Each row is a point on a landscape with many valleys, with its height.
A ball rolls from a point to the lowest of its 2 nearest points, and stops where none of them is lower. Distance is the straight distance between rows; heights are no part of it.
q_607 (h 6.10): [-18 -10  15  -9 -14 -34  13  28 -15 -67   5   9  43 -32  -6  37  -5  -3
 -40  13  31   7   7  16 -19 -14  -3 -37]
q_226 (h 6.50): [-20 -11   4 -25 -15 -38  30  12 -22 -56  11  10  23 -41 -21  61  -4  -7
 -26  10  23  22 -26  12 -54  -7  18 -77]
q_724 (h 5.42): [  2  16 -12  22   2  14 -29  19   7  -9 -39  11 -53  26 -18 -28  17 -15
  21 -23   0  59  22  -4  12  69  18  37]
q_950 (h 2.85): [ 35 -26  34  30 -25 -18   2 -20  19 -28  35  35  22   4 -38  26 -38   4
 -24  27  63   0   4   3  -4  27  16  -5]
q_618 (h 5.08): [-23 -11 -10   3   3   8   5   5 -12 -24  10 -26   5  23  40  16  25 -18
 -13   1  21   5  -1   4  -7  43  34 -57]
q_185 (h 5.90): [ 11  21 -20  -2   5  -8 -30  16  -6  25 -50 -33 -42  18  30 -36  67   8
 -14 -34 -16  17  15  20  18  14   6  55]
q_85 (h 3.43): [ 22 -13  12  23 -41 -42  26  16 -18  37 -11 -40 -18  18   8 -14  57  20
 -45   2  25  -6  10  33 -47 -13  34   3]
q_695 (h 5.72): [ -2  11 -11  11   9  20 -12  33  -3  14 -45 -27 -38  22  11 -27  44  -6
  12 -29 -26  39  16   8   5  26   6  22]
q_125 (h 4.14): [  4  -3  16  43  -2   3   1 -23   2  53   1  -9 -51  36  -2 -43   4  20
  17 -11  -4  -9  -9 -15  -4  -7  18  30]
q_860 (h 3.44): [ -6   5 -21 -39   2   4  16  27 -33  26  -4 -18  31 -44  11  10   8  13
  -3  -8 -72 -21   5  -8  -8 -83 -46   3]
q_111 (h 2.17): [ 14 -10  22  13  41  91 -18  -4  35  12  16  -8  14   4  -1 -15 -21 -20
  53  11 -33 -13 -10  -2  25 -20 -34  -7]
q_960 (h 5.74): [-25 -23  34 -27   4 -10  24  28  17 -49 -11  18  57 -24  -6  44 -13   3
 -29  20  -6  -1 -11  25  -4 -49 -13 -30]
q_527 (h 4.31): [ -2 -15  14  20 -25 -23  23  39  30 -63 -18  53   4  13 -36   5  -4  12
 -24  30   6 -16  11   1 -24  29  15  39]
q_933 (h 6.03): [-20 -13   4  -6  11  37  35   8  20 -46  10  34   3   6 -29  23 -36 -43
  32   4 -28  25 -12 -21 -26  31  19 -45]
q_374 (h 4.88): [-29 -10   4  12  34  20 -18   6  -8 -10  -9 -44   9  25  59   9  36 -24
   5 -10  23  31  -2  35  23  28  23 -56]
q_793 (h 2.86): [ -7  -3  -1  23 -17  -2  26  25 -22  48 -17 -53 -12  18  36 -24  51  11
 -23 -15 -19 -11  -2  13 -16 -42  21  -5]
q_284 (h 7.40): [ -5 -13  14 -15 -14  -9  59 -19  31  -8  43  29   3   9 -30  26 -23  32
   6  48 -23 -67 -32 -33 -62 -13  28 -22]
q_861 (h 2.87): [  5 -31  39  50  32  86  18   6  20  32  -6 -10   8  32  -1 -38 -13 -10
  37   2 -50 -13   5  -6  11 -39 -16   8]
q_72 (h 4.25): [-19   7 -24 -72  11 -20  -2   6 -34 -17   1 -22  18 -44  13  43  18  -1
  -4  -3 -30  12 -27   3 -19 -13 -36 -40]
q_269 (h 2.67): [ 20   4 -21 -26  -9  -2  -3 -11 -11  22  28   3  12 -14   8 -10 -13  23
  -9   9 -39 -55  18 -39   8 -20 -26  42]
q_310 (h 4.52): [-38  -2  17  49  31  17  12   4  -2  30 -20 -33  -2  44  49 -30  12 -32
  37 -20  16  27 -11  30  25 -12  23 -52]
q_599 (h 0.61): [ 36 -23  40  28  -1  22 -10  -9  11  25  -4  -9  23  25  11  -3   1  25
 -28   5  -7 -12   1  20  33 -21  -8  32]
q_501 (h 6.20): [ 11   2 -20 -30   6  16 -44  29  -5 -20 -27 -19  25 -10  41 -21  23 -22
 -23  -9 -17 -11  48   7  49   6 -38  42]
q_942 (h 4.37): [-14  60 -31  45 -37 -46  23  21 -12  38 -18  15 -65  -6 -16 -38  -1 -29
  11 -45  31  39  21  -5 -12  -2  26  17]
q_720 (h 5.14): [-12  14 -24 -65  13  33 -47  19   9 -54  21   3   8 -32  22  -9 -13 -46
  26  10 -12 -19  15 -28  20  45 -49 -24]
q_804 (h 3.74): [ 33 -27  52 -12  11  16  -6 -19  20  -1 -14  15   3  13 -43  48   5  30
  -9   8 -47  26 -47  40 -19 -21  -3  12]
q_833 (h 5.35): [-20  -2 -14   0   1  -5 -13 -23  -7 -24  36  -4 -17  13  21  17 -10 -19
   3   1  52  13  -6 -14   0  73  40 -49]
q_497 (h 6.58): [ 10 -15 -10  16 -33 -49  56  55   5 -23   8   3  35 -28   2 -10   6   2
 -33  29  45 -46  52   3 -22  -9   1  30]
q_379 (h 2.94): [ 26 -14  15   4  13  36 -10 -44  22   8  50  28  12   7 -16   0 -67  -5
  30  15   0 -20  -3 -35  28  24 -15  13]
q_542 (h 3.36): [  9  24 -48   2 -37 -46 -30  19 -31   7 -30  26  -7 -41 -14 -39   1 -10
 -38 -26  20  33  28  18  33 -14 -10  70]
q_314 (h 6.68): [-27   8 -18   3  29  15  23 -54  -9  42  48 -29  32 -23  18  20 -27   1
  40   6  30  -4 -40 -15   4 -41   3 -63]
q_971 (h 3.25): [ 16   4  -1 -49  -8 -22 -24 -10  -3 -37 -15  66 -25  -8 -57  15 -15  13
   4  11 -35  22 -20 -16 -35  60 -10  35]
q_367 (h 1.99): [ 12  19 -22  -4 -21 -14   3  -3 -24  43  20   5   2 -29 -13  -5 -34  14
   3 -12  -2  -4   6 -29  15 -37 -18  23]
q_143 (h 6.57): [ 23   5  -1 -11 -26 -35 -33 -40   1  22  28 -16 -12  21  29  -4   8  26
 -39  15  43 -40   0   1  18  35  11  24]
q_974 (h 4.36): [ 12   9 -24  -8 -45 -50 -13   9 -32 -20  -8  13 -18 -14 -28  10  17  14
 -35  -2  25  25   5   3 -27  37  14  17]
q_818 (h 5.41): [-10  -6   3 -31  24  53 -38  29  24 -67   1  13  25  -7  16  -5 -19 -56
  18  11 -13  -9  30 -10  28  34 -39 -15]
q_60 (h 6.38): [-11 -11  -1   6 -23 -41  33  36   0 -58  25   6  40 -26   4  13 -13  -3
 -30  30  58 -35  37  -4 -16   6   1 -16]
q_120 (h 3.63): [-34  37 -12  49  -8 -24  35  18 -14  48 -25 -19 -56  18  15 -40  17 -22
  23 -43  11  26   4  -2 -12 -16  29 -24]
q_137 (h 6.42): [ 24  -5 -12  -2 -34 -21 -24  -1  10 -11   0  -2  17  17  34 -30  21  11
 -55  15  29 -56  37  -7  38  30   8  61]
q_954 (h 2.70): [ 25  30 -15  16 -30 -40 -23   7 -17  40 -27  10  -4 -27  -7 -18  -5   0
 -34 -31  36  32  12  36  37 -49 -15  60]
q_945 (h 5.73): [-14 -13   6  -8  23  47  -8  24  16 -61 -12  20  -4  12  -9  10  -8 -45
  24   0 -22  29  10  -6  -8  51   3 -25]
q_622 (h 2.30): [ 10 -29  25  10  17  38   1 -31  19 -17  41  17  45  -3  -2  26 -63 -28
  12   8  19   4 -12  -5  35  12  -1 -34]
q_31 (h 4.69): [-26  11 -24 -86  19   9 -15  20 -13 -42   4 -11  16 -42  21  19  10 -26
  16   6 -36  -7  -5 -11 -11  12 -48 -42]
q_773 (h 3.48): [  8 -26  24  51  11  52  21   8   5  41 -21 -12 -31  38 -11 -41  18  13
  22 -12 -58  -1  -2 -11 -14 -30   3  27]
q_615 (h 4.95): [-11 -19  36  10   1   4  -1  40  39 -85 -50  68   4  22 -49   9 -10   8
 -19  25 -13  21   4  17 -15  29  18  50]
q_38 (h 4.12): [-38  16   4  59  -1   7  22  19  -2  30 -15 -11 -23  25  28 -35  -9 -39
  21 -34  23  33  11   8  17  -6  27 -28]
q_93 (h 5.80): [  0 -10 -13  -6 -12 -17   7 -25 -10 -23  30   9 -36   3 -25  44  -5   0
   3   0  27  29 -40 -16 -40  68  38 -48]
q_528 (h 3.03): [  8  -5 -17 -37   9  13   2  -2  -8  25  13 -10  15 -14  19  -4  27  34
  -6  12 -76 -76  17 -25 -13 -56 -33  33]
q_259 (h 5.02): [ -1   2  30  56  45  11 -13 -58  19  54 -13  -3 -36  47  -1 -44 -16  11
  62 -17  17  -6 -17   1  17 -26  -1  -9]
q_164 (h 1.67): [ 16  -2  11 -22  -3   3   1   1   5 -12 -13  33 -16   7 -49  25  -4  18
   6   4 -52  18 -25  -3 -34  14  -4  22]
q_34 (h 0.69): [ -5  31 -38 -23   0 -28  -6 -16 -20  34  17 -13 -26 -27 -13   9 -11  18
  23 -18   7  18  -8 -24   4  -7  -9  -9]
q_480 (h 6.08): [ 16  15 -19 -24   8   0 -30   7 -11  35 -19 -42   2  -2  58 -26  39   6
 -28 -20 -11 -23  27  15  45 -24 -22  52]
q_20 (h 6.32): [ 18  -8  -2 -13   0  20 -12  20  25 -32 -21   4  17  29  29 -23  23  -2
 -20  13 -33 -54  39 -15  29  40 -17  56]
q_59 (h 3.83): [-22  15 -37 -53   2 -14  25  15 -47  17   5 -32  17 -46  10  34  24  15
  -2  -7 -54   1 -20  -2 -26 -57 -31 -32]
q_32 (h 3.90): [ -4  19 -47 -19 -44 -50  -7  30 -42 -23 -17  26  -6 -41 -22 -19  11  -3
 -30 -14   3  22  23 -14 -13  26  -4  29]
q_219 (h 2.39): [-12  12 -20  -4   7 -16   3 -12 -25  52  -7 -61 -28   5  29  -1  55  40
  -2 -14 -14  -8 -22   6 -16 -30   5 -15]
q_22 (h 5.00): [  1  38 -36  17 -28 -16  -5   9  -5  15 -11  29 -58   4 -37 -37 -16 -11
  19 -26   8  39  22 -31   7  46  19  51]
q_375 (h 1.47): [ 18 -24  34  24   8  38   3  -9   8  12  13  -8  50  15  22  13 -27  -4
 -15   8   7  -8  -1  18  43 -29 -11 -14]
q_302 (h 3.31): [-14  -3   2  22  17  -9  18 -32 -20  64  -3 -50 -15   3  -2   9  37  46
  18 -14   1  17 -50  16 -27 -58  12 -42]
q_52 (h 4.13): [ 19  -2   5  29 -38 -51  -4  15 -30   3 -20 -19 -20   4 -19   5  47  12
 -50  -1  53  35  19  49 -45  15  39  10]
q_647 (h 5.77): [ -7  27   6  23  54  30 -15 -46  26  33  10  -2 -10  12  10 -31 -38 -20
  74 -10  27   3  -6  -8  41  -7  -5 -38]
q_930 (h 5.53): [-18 -14  31 -25  23  28 -16  44  34 -87 -53  57   2  12 -34   0  -9 -21
   5  17 -35  28  16   4 -16  37   6  25]
q_662 (h 6.88): [-16 -15  -6   9  12  31  27 -46  -8  37  60 -19  44 -10  21  12 -27   2
  19  23   4 -45 -22 -21   1 -47  -7 -41]
q_169 (h 6.28): [ -3  13   0   7  54  29  -4 -67  16  36  25 -12  13 -16 -13   6 -27   0
  76  -1  28  16 -39 -12  16 -20   4 -56]
q_873 (h 2.37): [-26  54 -40 -23   9 -50 -13  -7 -23  17 -14 -23 -22 -31   7  16   4  -2
  16 -37  34  44   3   1  15  -2  -3 -42]
q_293 (h 2.78): [ 33  -5  18   5  32  65 -34 -25  30  27  26   5   8   2   4 -24 -44  -2
  40  12  -9 -27  12 -20  44  -7 -39  33]
q_996 (h 3.75): [ 24 -17  13  35 -32 -22   9   9  28 -57   9  62  11   7 -55  -1 -33  10
 -21  36  41 -12  20  -6  -9  48   9  41]
q_855 (h 6.31): [-13 -18  -2 -44  -7 -22  15 -24  -3 -51  17  16  -5 -12 -15  66  -2  -3
 -10  19   3  -1 -47  -6 -48  41  30 -57]
q_331 (h 5.07): [  1 -31  52 -39  25  24   9   6  33 -22 -25  -1  45  10  -9  46   8  11
 -14  20 -48   0 -28  40  -5 -46  -7 -12]
q_778 (h 7.11): [  0 -28  18   7  -6  16  42 -45  18  16  60  13  27   3 -13  19 -26  30
   4  40 -22 -77 -24 -32 -29 -41   0 -18]
q_303 (h 6.85): [ 13  34   4  -2   6 -48 -43 -56   2  39   0 -18 -36  16  27   6  10  32
  -7 -16  45  -9 -12  24  34  15  -3  14]
q_318 (h 1.80): [ 42   2  15  33 -32 -12 -15  -4   0  45 -19   5   1   4  -1 -25   1  11
 -40 -12  26   5  11  34  32 -40  -2  66]

Call two points neighbours if one is among the 2 nearest of the other. Go from one point of each pair to the other, from neighbour to neighbour, staying as low as possible. Name the highest point that can't be avoided.
q_164, q_599 => q_974
q_599, q_111 => q_379
q_219, q_34 => q_945

Two balls start at each pair of points below. Name the first point that both come to, or write never.
q_143, q_618 => q_120
q_59, q_695 => never
q_945, q_833 => never
q_615, q_32 => q_599
q_778, q_284 => never
